The views of a scene show one set of named points, each view turned or mirrored, and shifted as a whole, with a little noise and some points left out.

Scene 1
View 1
j605: [-11   2 -13  -4  -7   0  -5   0   2  -3   1   1   2 -11  -3   7 -12  -5
  13   7]
j413: [ -1   9  -3   1 -12 -16  -4  -7  -1   4  11   2   1  -3  -5  -1   9   5
   2   6]
j99: [ -4   5 -11  -5 -10  -2  -4  -2   2  -1   2   3   2 -10   1   2  -6  -5
  10   5]
j95: [ -6   4  -8  -1 -10  -8  -4  -2   2   2   6   1   4  -5  -4   1  -2   0
   9   5]
j991: [  6  19 -15 -13 -11   3  -6 -14  -6 -10  -4  13 -16 -27  12  11   7  -8
  -6   9]
j778: [  2   7  -8  -4 -13  -7  -3  -4   2   2   5   6   3  -6   4  -2   3  -3
   7   3]
j14: [  9  12 -10  -8 -15  -3  -3  -8   1   0   1  11  -2 -13  12  -2   6  -7
   3   3]
j650: [-11  -1 -15  -6  -8   5  -4   4   5  -5  -3   2   6 -12   1   5 -19 -10
  19   5]
j404: [ -4   2 -19 -11 -10  12  -4   4   7  -7  -9   8   4 -18  11   3 -20 -18
  20   3]
j136: [ -1  10  -5  -1 -12 -13  -5  -8  -2   2   9   3  -2  -7  -3   3   9   4
   0   7]
j623: [  5   9 -16 -13 -12   7  -3  -3   3  -5  -6  11  -1 -19  15   1  -6 -15
  10   3]
j640: [  3   9  -8  -3 -13  -8  -3  -6   1   2   5   6   1  -7   3  -1   5  -2
   5   5]
j741: [ 12  19 -10 -10 -15  -5  -5 -15  -4  -3   1  13 -12 -19  12   3  15  -4
  -7   7]
j549: [  8  11  -5  -2 -16 -13  -3  -8   1   6   9   6   3  -3   4  -6  12   0
   2   3]
j38: [ 11  15  -6  -7 -16 -10  -5 -12  -2   2   6  10  -5 -11   8  -2  16  -1
  -4   5]
j814: [ 15  14 -10 -10 -18  -3  -3  -8   2   1   0  13  -1 -12  17  -6   9 -10
   3   1]
j300: [ 11  12 -12 -10 -16  -1  -3  -6   2   0  -1  12   0 -13  15  -4   3 -10
   6   2]
j209: [  7   7  -8  -5 -15  -6  -3  -3   4   4   4   7   6  -5   8  -7   3  -6
   9   1]
j510: [ 12   7  -9  -6 -18  -6  -2  -2   7   7   3   9   9  -4  13 -12   3 -10
  12  -2]
j252: [ -5   9  -5  -1 -11 -12  -5  -7  -1   1   9   2  -1  -7  -5   4   6   4
   1   8]
j550: [ -1   8  -7  -3 -11  -8  -5  -6   0   1   6   4  -1  -8  -1   2   4   0
   4   6]
j944: [  5  17  -6  -6 -12  -9  -6 -14  -5  -3   5   9 -11 -15   3   7  15   2
  -7   8]
View 2
j605: [-10 -17 -17   7  -1  -3  -7  -1   5  -6  -8  -5   9 -10  -2 -13   6  13
   2 -10]
j14: [ -1   5  -6   3   1   2   2   4  -8   5  -5  -4  -1  -5 -12  -8   0   0
  -8 -11]
j209: [  7   2  -5   4  -5   2   1   7 -11   7  -6  -5   1  -6 -10  -7   8   2
  -5  -1]
j300: [ -1   5  -3   5   2   1   6   4 -11   5  -2  -3   0  -5 -15 -10  -1  -2
  -7 -16]
j991: [-19  11 -10   1  14   0   0   1  -1   1  -3  -3  -7  -1 -11  -9 -15  -1
 -15 -30]
j741: [ -9  18  -7  -1  10   1  -1   6  -6   6  -5  -4 -10   1 -12  -5 -11  -3
 -18 -19]
j549: [  5   8  -8   0  -3   2  -3  10  -8   9  -8  -5  -4  -2  -8  -3   5   2
 -11   2]
j413: [  1   3 -14  -2  -4   2 -11  10  -1   6 -12  -6  -4  -2  -3  -2   6   8
 -11   5]
j510: [  9   1   0   6  -5   2   8   5 -15   7  -3  -4   3  -7 -15 -11   8  -1
  -2  -4]
j404: [-10 -17  -7  14   2  -3   9  -7  -5  -7   1  -3  13 -14 -12 -21   3   4
   8 -27]
j778: [ 0  0 -9  3 -2  1 -2  6 -5  4 -8 -5  1 -5 -8 -8  5  5 -6 -4]
j95: [ -2  -8 -14   3  -4  -1  -7   5   1   1 -10  -5   4  -6  -4  -8   8  10
  -3  -1]
j550: [ -3   0 -13   1   0   1  -7   6  -1   3  -9  -5  -1  -3  -6  -6   3   6
  -8  -4]
j136: [ -3   4 -15  -2   0   1 -11   9   0   4 -12  -5  -4  -1  -3  -2   3   7
 -12   0]
j944: [ -9  13 -13  -4   7   1  -8   8  -1   5 -10  -4 -10   1  -7  -1  -8   2
 -19 -11]
j99: [ -5  -8 -12   5  -1  -1  -4   2   0  -1  -7  -4   5  -7  -6 -11   5   7
  -2 -10]
j814: [  0  11  -1   3   2   2   7   5 -13   7  -2  -4  -3  -4 -16  -9  -2  -4
  -9 -14]
j650: [ -9 -21 -13  11  -1  -4   0  -4   1  -6  -4  -5  13 -12  -6 -17   8  10
   7 -16]
j640: [ -1   2 -10   2  -1   0  -4   6  -5   4  -8  -5  -1  -4  -8  -7   4   4
  -7  -5]
View 3
j209: [-14   2   2  -1  -2   0  11   2  -7   9  -2   4 -18   9   3  -6   7   2
   2   2]
j991: [ -2  18  16   9 -13  -5   1 -18 -17  -5   8  -9   2  11   5  -4   0 -20
   3   0]
j623: [-10  15   6   5  -2  -8   5 -12 -11   5   6 -11 -17  18   6  -4   9 -15
  17   0]
j550: [-15   0   9   0   1  -5   6  -2 -10  -2   4   3 -11   5   6 -11   4  -4
  -3   4]
j814: [ -5  12   5   5 -11   1  10  -6 -12   9  -3  -2 -11  14   1   0   5  -5
   7  -1]
j14: [ -8   9   6   4  -8  -2   8  -6 -12   5   0  -2 -11  12   3  -3   4  -6
   5   0]
j413: [-16  -4   8  -3   0  -2   7   2  -9  -1   0   9 -10   0   5 -12   2   3
 -11   5]
j95: [-20  -2   6  -4   8  -8   5  -1  -7  -1   6   3 -18   5   8 -14   7  -4
  -1   5]
j944: [ -6   6  15   4 -11  -2   5  -8 -16  -6   3   2   2   2   3  -8  -2  -8
  -9   3]
j549: [-12   1   5   0  -5   2  11   2 -10   5  -3   8 -11   5   2  -7   3   3
  -4   3]
j741: [ -1  13  14   8 -17   1   7 -11 -17  -1   0  -2   2   9   1  -3  -2 -10
  -3   0]
j778: [-14   2   6   0   0  -4   8  -1  -8   3   2   2 -15   8   5  -8   6  -2
   1   3]
j252: [-16  -2  10  -2   2  -5   4  -2 -10  -5   5   5  -9   1   7 -13   3  -3
  -8   5]
j650: [-23   5   6  -3  15 -18   1  -7  -6   0  14  -7 -27  15  13 -14  14 -14
  16   5]
j38: [ -5   7  10   5 -12   2   9  -4 -13   1  -2   3  -3   5   1  -4   0  -3
  -6   1]
j300: [ -8  12   5   5  -7  -2   9  -7 -11   8   0  -3 -14  14   3  -2   6  -7
   9   0]
j640: [-13   3   7   0  -2  -4   7  -2 -10   1   2   3 -13   7   5  -9   4  -4
  -1   2]
j404: [-18  13   4   1  10 -16   1 -12  -8   5  13 -14 -27  22  11  -7  15 -18
  24   2]
j510: [-14   5  -2   0   0  -1  12   2  -6  14  -4   2 -25  14   3  -2  10   2
  10   1]
j99: [-18   3   7  -2   6 -10   3  -5  -8   0   8  -2 -18   9   9 -11   8  -8
   6   4]
j605: [-22   2   8  -3  12 -14   0  -6  -8  -4  13  -4 -20  10  12 -15  10 -11
   7   6]
View 4
j300: [ -2  19  -2   3  -8  11  -2   7  -3  -8 -15   2  -6  -5   5   3   3   3
 -16  10]
j14: [ -3  15  -1   4  -7  10   1   4  -6  -7 -13   3  -7  -5   6   1   2   2
 -18   8]
j623: [ -2  26   0  -2  -9   9  -8  16   1  -2 -18  -1  -5  -8  -2   3   4  -1
 -20  10]
j640: [ -8  13   3  11  -9  11   3   1 -11  -2  -9  -5  -9  -3   2  -3   2   1
 -16   3]
j95: [-11  16   7  16 -12  10   1   3 -14   4  -8 -14  -9  -3  -6  -6   3  -1
 -14  -2]
j605: [-10  23   9   9 -12  10  -6  12 -11   9 -11 -16  -8  -5 -12  -7   4  -5
 -19  -1]
j549: [ -7   8   1  16  -9  13   8  -6 -13  -8  -7  -2  -9  -2   7  -1   2   5
 -11   3]
j991: [ -4  14   0  -9   1   6   1   7  -5   3 -14  13  -7  -7   9  -7   0  -6
 -38  13]
j99: [ -9  20   6   9 -11  10  -3   8 -10   4 -11 -11  -8  -4  -6  -4   4  -2
 -16   0]
j778: [ -7  15   3  12 -10  11   3   2 -11  -2 -10  -6  -8  -4   0  -2   2   2
 -13   2]
j510: [ -3  19  -2  13 -13  13  -1   5  -4 -13 -13  -5  -7  -5   2   8   3   8
  -3   5]
j650: [ -8  30   8   7 -14   9 -12  19  -6   9 -14 -19  -7  -7 -16  -3   5  -5
 -16  -1]
j741: [ -4   8  -2  -2   0   8   7  -1  -7  -4 -12  13  -7  -5  14  -4   0  -1
 -30  12]
j38: [ -6   7  -1   7  -3  10   9  -5 -10  -7  -9   7  -8  -3  12  -3   1   3
 -20   8]
j814: [ -2  14  -3   4  -5  11   3   2  -4 -10 -13   6  -7  -5   9   2   1   4
 -18  10]
j209: [ -6  15   0  15 -12  13   2   0  -9  -9 -10  -6  -8  -3   2   3   2   6
  -6   3]
j404: [ -2  35   4  -1 -13   9 -16  25   2   4 -19 -12  -5  -8 -14   2   5  -4
 -17   5]
j550: [-10  12   4  12  -9  10   4   0 -13   2  -8  -7  -9  -3   1  -6   2  -1
 -18   2]
j252: [-12   9   6  14  -8  10   6  -3 -18   4  -5  -8 -10  -2   0  -9   2  -2
 -19   0]
j413: [-12   7   5  18  -9  12   9  -7 -18  -1  -4  -7 -10  -1   3  -7   2   2
 -14  -1]
j136: [-12   7   5  15  -7  11   8  -5 -17   1  -5  -5 -10  -2   4  -9   2   0
 -19   0]
View 5
j991: [  4 -29   7 -10   5   8 -12 -14 -15  -4  -8   3  -8 -18  -9  -9   6 -14
  10  -5]
j95: [-12  -3   5  -6  10   4  -5 -20  -4   3  -7 -12  12 -13   2  -4 -10   1
  -5  -3]
j300: [ -7 -16   4  -5  -5   4  -5 -11  -6   0  -7  -4  -8  -7  -1 -13   1  -5
  -6  -7]
j623: [ -4 -23  -2 -11  -5   3   0 -15  -7  -5  -9  -5  -4 -13  -1 -22  -1  -5
  -4  -4]
j741: [ -1 -20  12  -4   2   8 -15 -10 -13   1  -5   3 -12 -11  -7  -1   8 -14
   6  -7]
j944: [ -4 -13  14  -3  10   8 -18 -13 -12   4  -5   0  -3 -13  -7   5   3 -11
   8  -7]
j550: [ -9  -6   8  -5   9   5  -9 -17  -6   3  -6  -7   6 -12  -2  -1  -5  -3
  -2  -5]
j38: [ -7 -10  13  -1   3   7 -15  -9  -9   5  -4  -1  -7  -7  -5   2   4 -10
   0  -8]
j778: [-12  -6   6  -3   4   4  -7 -16  -4   3  -6  -7   3 -10   0  -5  -5  -2
  -6  -5]
j404: [ -4 -24 -10 -16  -4   0   8 -22  -5  -8 -13 -11   6 -18   3 -31  -9   1
  -9  -1]
j209: [-15  -2   7  -1  -2   3  -5 -13  -3   5  -4  -8  -1  -4   2  -5  -4  -1
 -11  -7]
j252: [-11  -3  10  -3  13   6 -12 -19  -7   5  -6  -7   9 -13  -2   3  -6  -3
   1  -4]
j549: [-13  -1  12   1   3   5 -11 -11  -4   8  -4  -5  -2  -4  -1   2  -1  -3
  -6  -8]
j99: [ -9  -9   2  -9   6   3  -3 -20  -4  -1  -9 -10   9 -15   1 -11  -8  -1
  -5  -3]
j510: [-14  -5   4  -1  -8   2  -2 -10  -1   5  -5  -8  -6  -1   4 -13  -2   0
 -15  -7]
j814: [ -7 -15   7  -3  -7   4  -7  -8  -7   2  -6  -1 -12  -5  -2 -10   4  -7
  -6  -8]
j650: [ -8 -14  -7 -14   5   1   5 -26  -4  -5 -12 -14  16 -19   4 -22 -13   3
  -8   0]
j640: [-11  -7   8  -4   4   5  -8 -16  -6   4  -6  -7   3 -10  -1  -3  -4  -3
  -4  -5]
j605: [ -8 -11  -1 -12  10   3  -1 -25  -5  -3 -11 -12  15 -19   1 -13 -12   2
  -3  -1]
j413: [-14   2  13  -1  11   6 -12 -16  -5   7  -5  -8   7  -9  -1   6  -6  -2
  -3  -6]
j14: [ -7 -14   6  -5  -2   5  -7 -12  -7   1  -6  -3  -6  -8  -2  -9   1  -6
  -4  -7]
j136: [-10  -2  12  -3  12   7 -14 -17  -7   6  -5  -6   6 -11  -2   6  -4  -4
   1  -6]
View 6
j99: [-11  -1   8  -5   3  -3  -4   3   3  -6   0  -6  -5  14   3 -21  19  -1
  -2  -1]
j136: [-15   3   1 -11   3  -9  -2  -8  -5   0  -2   9 -10  11   9 -16  14  -8
   1   4]
j741: [-23 -10   3  -3   9  -8  -4  -4  -6 -10  -8  16   0   4  -9   2  19 -10
   5  11]
j404: [ -8  -8  15   4   5   3  -6  18  13 -15  -1 -20   3  16  -9 -20  25   4
  -5  -4]
j623: [-15  -9  12   1   7  -2  -7  11   4 -13  -4  -8   5   9 -11 -10  24   0
  -1   1]
j510: [-17   3  11 -15   4 -15 -13   3  -7  -4  -6 -10   5  -1   0 -12  22   4
   1  -7]
j549: [-18   4   4 -16   4 -15  -7  -7 -10   0  -4   5  -3   3   7 -13  16  -4
   2   1]
j38: [-21  -3   2 -10   6 -13  -5  -8  -9  -5  -6  12  -2   3  -1  -4  17  -8
   4   7]
j413: [-15   5   2 -14   3 -12  -3  -9  -7   2  -1   7 -11   9  12 -18  14  -6
   1   2]
j300: [-18  -5  10  -6   6  -9  -9   4  -3  -9  -6  -3   5   3  -7  -7  22  -1
   1   0]
j252: [-13   3   2  -9   3  -7  -1  -7  -3  -1  -1   7 -11  13  10 -19  14  -7
   0   3]
j605: [ -6  -1   8  -2   2   1  -1   6   8  -6   2  -9  -9  20   5 -25  18  -2
  -4  -1]
j550: [-14   2   4  -9   3  -7  -3  -4  -2  -3  -2   3  -8  12   6 -17  16  -5
   0   2]
j650: [ -5  -2  12   0   2   3  -3  12  11  -9   3 -18  -5  20   1 -27  20   3
  -5  -4]
j209: [-17   4   8 -14   3 -14 -10  -1  -7  -1  -4  -5   0   3   5 -15  19   1
   1  -4]
j944: [-19  -6   0  -6   7  -7  -1  -8  -6  -6  -4  18  -7   9   0  -5  15 -12
   3  11]
j14: [-18  -4   7  -6   6 -10  -7   1  -4  -7  -6   2   2   4  -5  -7  20  -3
   2   3]
j778: [-15   2   7 -10   3  -9  -6  -2  -3  -3  -2  -1  -4   8   5 -16  18  -2
   0   0]
j814: [-21  -5   9  -8   7 -12 -10   1  -7  -8  -7   1   6  -1  -8  -3  22  -2
   3   2]

In a view up to two points have been moved. Name them for each view, in the order of its rows, or write none.
view 1 -> j209
view 2 -> j605, j14
view 3 -> j510
view 4 -> j814
view 5 -> none
view 6 -> none

Scene 2
View 1
j504: [  1   7  -5   1   7   1  -6   1  -1  -8  -5   6   7   6 -11  13  -4   1
   1 -13]
j729: [ 12   4  -1   2   5  -8 -10   1  -6 -12   4   7  10   4 -12   8  -1   6
   0   1]
j769: [ 15   0   1   3   2  -7 -10  -1   0 -12   2   9   3   7  -4   8  -2   6
  -3   6]
j165: [-17  14  -6  -1   3   6  -2  -2   4  -6 -20   6   3   6  -8  18  -5  -5
   2 -26]
j94: [  3   4   4   2  -5  -8  -8  -6   5 -14 -11  10  -1   7   2  10  -2   2
  -3   2]
j120: [ 6  3 -3  2  5 -3 -8  0 -1 -9 -2  7  5  7 -7 10 -3  3 -1 -5]
j186: [ 3  1 -3  3  2  0 -5 -3  7 -9 -8 10 -3 10  1 12 -6  2 -4 -5]
j193: [  0   5   0   1   0  -3  -7  -3   4 -10 -10   8   1   7  -3  12  -3   1
  -1  -6]
j373: [ -4   9   5   0  -7  -8  -8  -5   4 -14 -16   8   1   5  -1  11  -1   0
  -1  -4]
j662: [  1   8   2   0  -2  -7  -9  -2  -1 -13  -8   7   6   4  -7  11  -1   1
   0  -5]
j541: [  6   5   6   1  -6 -12 -11  -4   0 -16  -7   9   4   5  -3   8   0   3
  -1   5]
j13: [  4   1   2   3  -3  -5  -7  -5   8 -11 -10  10  -3   9   4  10  -4   3
  -4   0]
j912: [10  1 -5  3  8 -1 -7  1  0 -8  2  8  4  8 -8 10 -5  5 -2 -4]
j249: [  2   7   1   1  -1  -6  -8  -2  -1 -12  -7   8   5   5  -7  11  -1   1
   0  -5]
j97: [ 12  -3   6   4  -6 -10 -10  -7   9 -14  -6  12  -6  10   9   7  -3   6
  -6  12]
j17: [ 5 -1 -6  4  5  3 -5 -3  9 -6 -6 10 -5 12  3 12 -8  3 -5 -6]
j75: [  3   7   5   1  -5 -10  -9  -4   1 -15  -9   8   4   5  -3   9   0   2
  -1   1]
j400: [ -3  12   6  -1  -6 -12 -10  -4  -4 -16 -13   6   9   1  -9  11   2  -1
   2  -4]
j999: [ 18   3   1   1   5 -11 -13   3 -12 -14  11   6  14   2 -17   6   1   7
   2   5]
j3: [  1  15   1  -2   3 -10 -11   3 -14 -14  -2   3  20  -2 -23  11   3   0
   6 -10]
j864: [-11   8  -1   1  -3   0  -4  -6  10 -10 -21   9  -3   8   3  14  -5  -3
  -2 -14]
View 2
j729: [  2  -2 -12   9   7 -13   3  -7   7  -2  11  -7   6  -1 -12  -8   5   5
   4 -13]
j17: [ -3   5 -10   8  -1   4   7   1  11  -6   1  -7   7  -9  -8   4  -4   0
 -11  -3]
j75: [  2  -3  -5  13   2  -2   6  -7   5  -5  -1 -10  10   7 -15   4   2   6
   3  -8]
j193: [ -1   2  -5  12   1   1   9  -2   6  -5  -2 -11   9  -2 -12   3   3   3
   0  -6]
j3: [  0   0  -5  16  11 -16  10  -5   0   0   6 -14   8  -1 -16 -14  19   5
  20 -15]
j249: [  0   0  -6  13   3  -3   8  -4   5  -4   1 -11   8   0 -14   0   5   4
   4  -8]
j120: [ -1   2 -10  10   5  -5   6  -3   8  -4   5  -8   7  -5 -11  -3   4   3
   0  -9]
j769: [  3  -3 -13   7   5  -9   1  -8   9  -4   9  -4   6   3 -11  -1  -3   6
  -3 -11]
j97: [  4  -6 -10   7  -1   1   0 -10  10  -7   3  -3   9  11 -12  11 -13   7
 -11  -6]
j504: [ -3   5  -7  13   5  -4  11   1   6  -3   2 -12   7 -10 -11  -6  10   1
   3  -8]
j186: [ -2   3  -8  10   0   3   7  -1  10  -6  -1  -9   8  -5 -10   5  -2   1
  -7  -4]
j94: [  2  -2  -5  11   0   2   6  -6   7  -6  -2  -9  10   6 -14   8  -3   5
  -2  -6]
j912: [ -2   3 -13   8   5  -7   5  -2   9  -3   8  -7   5  -8  -9  -5   2   2
  -3  -9]
j999: [  4  -4 -15   8  11 -21   0 -10   6   0  17  -5   4   2 -13 -13   6   7
   8 -17]
j400: [  2  -3  -1  16   5  -5  10  -7   1  -3  -2 -14  10   8 -17   0  10   7
  14 -10]
j13: [  0  -1  -7  10  -1   3   5  -4   9  -6  -1  -8   9   2 -12   8  -5   4
  -6  -5]
j662: [  0  -1  -5  14   4  -3   9  -4   5  -4   0 -12   9   2 -14   0   6   4
   5  -9]
j373: [  0  -1  -1  14   0   4  10  -4   4  -6  -6 -13  11   6 -15   7   3   5
   4  -5]
View 3
j400: [  1  -7  -7   4   8   4  16  -6  -3   2 -11  -1   4   8   0   0  -4  16
  -2  -5]
j769: [ -2  -1  -1 -12   9   4   4  -8   2   7   7   3   2  10  10   0   5   6
  -5  -2]
j13: [-4 -2 -2 -6 12 -7  7 -4  1  0  0  9  3  9 13 -2  1 13  5  2]
j3: [  6  -9  -1   0  -1  16  14  -5   3   3  -8 -12   6   9 -10  -4   1  14
 -10 -15]
j94: [-4 -2 -6 -4 12 -5 10 -6 -2  2 -3  7  3  9 11  0 -1 12  4  2]
j999: [  2  -3   0 -12   3  17   5 -11   3  11   7  -7   2   9   1   0   6   4
 -16 -11]
j541: [-2 -3 -7 -3 11  2 10 -9 -4  6 -2  4  2  8  8  3 -1  9 -3 -1]
j120: [-1 -4  1 -8  6  0  7 -2  6  0  1  2  4 11  7 -6  4 13  0 -5]
j504: [  2  -7   4  -6   2   1   9   1   9  -3  -3  -2   7  12   2 -10   4  17
   2  -9]
j17: [ -4  -2   3 -11   8  -9   4   1   9  -3   3   9   5  12  15  -9   6  15
   8   0]
j165: [  3 -10   2   3   1  -8  17   9  10 -14 -17   1   9  12  -1 -15  -1  29
  14  -7]
j97: [ -7   2  -6 -10  17  -7   5  -9  -4   6   6  12   0   8  20   4   2   6
   2   7]
j186: [-3 -3  1 -8  8 -8  7 -1  6 -3  0  8  4 11 12 -6  3 15  7 -1]
j662: [ 0 -5 -3 -2  7  2 11 -4  1  1 -5  1  4  9  3 -3  0 14  0 -4]
j729: [  1  -4   1 -10   5  10   6  -7   5   6   4  -3   3  10   3  -3   5   8
  -9  -8]
j75: [-2 -4 -6 -2 10  0 11 -7 -2  3 -4  3  3  8  7  1 -1 12 -1 -1]
j864: [ -2  -6  -3   2   9 -13  14   4   4  -9 -12   8   6  10   9  -8  -2  23
  14   1]
j193: [-1 -5 -1 -4  8 -4 10 -1  3 -2 -4  5  5 10  8 -5  1 16  5 -2]
View 4
j3: [-13  -6  24  -9  24   0  15 -13  -5   1 -15  -9  -6 -18  -6  15  10  -4
   3  -5]
j400: [ -4  -3  32  -6  13  -6  16 -16  -4  -2  -7 -12  -7 -13   3   7  11  -7
   4  10]
j165: [  0  -2  27 -21 -10 -15  28 -14  -5  -6 -22 -12  -5  -5  -4  14  16 -18
   0   4]
j373: [  2   1  30  -6   4 -10  16 -17  -4  -2 -10 -15  -5  -9   7   5  10  -8
   3  18]
j504: [ -3  -1  17 -11   6  -6  16 -14  -4   4 -25 -14  -3 -10  -2  12   8  -8
   1   6]
j249: [ -2   0  24  -6   9  -5  13 -16  -4   2 -16 -14  -4 -11   3   8   8  -6
   3  13]
j729: [ -7   0  15  -2  20   0   7 -15  -3   9 -21 -14  -3 -14   1   9   3   0
   3  10]
j120: [ -2   1  16  -6   9  -4  11 -15  -3   6 -23 -15  -2 -10   2   9   5  -4
   2  13]
j13: [  5   4  21  -3   2  -8  11 -18  -2   4 -17 -18  -2  -7   9   3   5  -5
   2  25]
j94: [  3   3  25  -2   5  -8  11 -17  -3   3 -12 -16  -3  -8   9   3   6  -5
   3  23]
j662: [ -3  -1  25  -6  10  -6  13 -16  -4   1 -14 -14  -5 -11   3   8   8  -6
   3  12]
j541: [ -2   2  26   0  15  -4   9 -17  -3   4  -9 -15  -4 -12   8   4   5  -2
   4  19]
j864: [  6   2  29 -13 -10 -15  21 -16  -3  -4 -16 -16  -4  -4   5   7  12 -14
   2  18]
j186: [  4   4  18  -7  -1  -9  13 -17  -2   5 -22 -17  -2  -6   5   6   5  -7
   2  21]
j999: [-11  -1  13   1  30   5   3 -16  -3  11 -20 -13  -3 -18   0  10   1   5
   3   7]
j75: [ -1   0  27  -2  11  -5  11 -17  -4   2 -10 -15  -4 -11   6   5   7  -4
   3  18]
j912: [ -2   2  11  -6  10  -3   9 -15  -2   9 -28 -16  -1 -10   1   9   3  -3
   1  13]

In a view up to two points have been moved. Name them for each view, in the order of its rows, or write none.
view 1 -> none
view 2 -> j400
view 3 -> j120
view 4 -> none
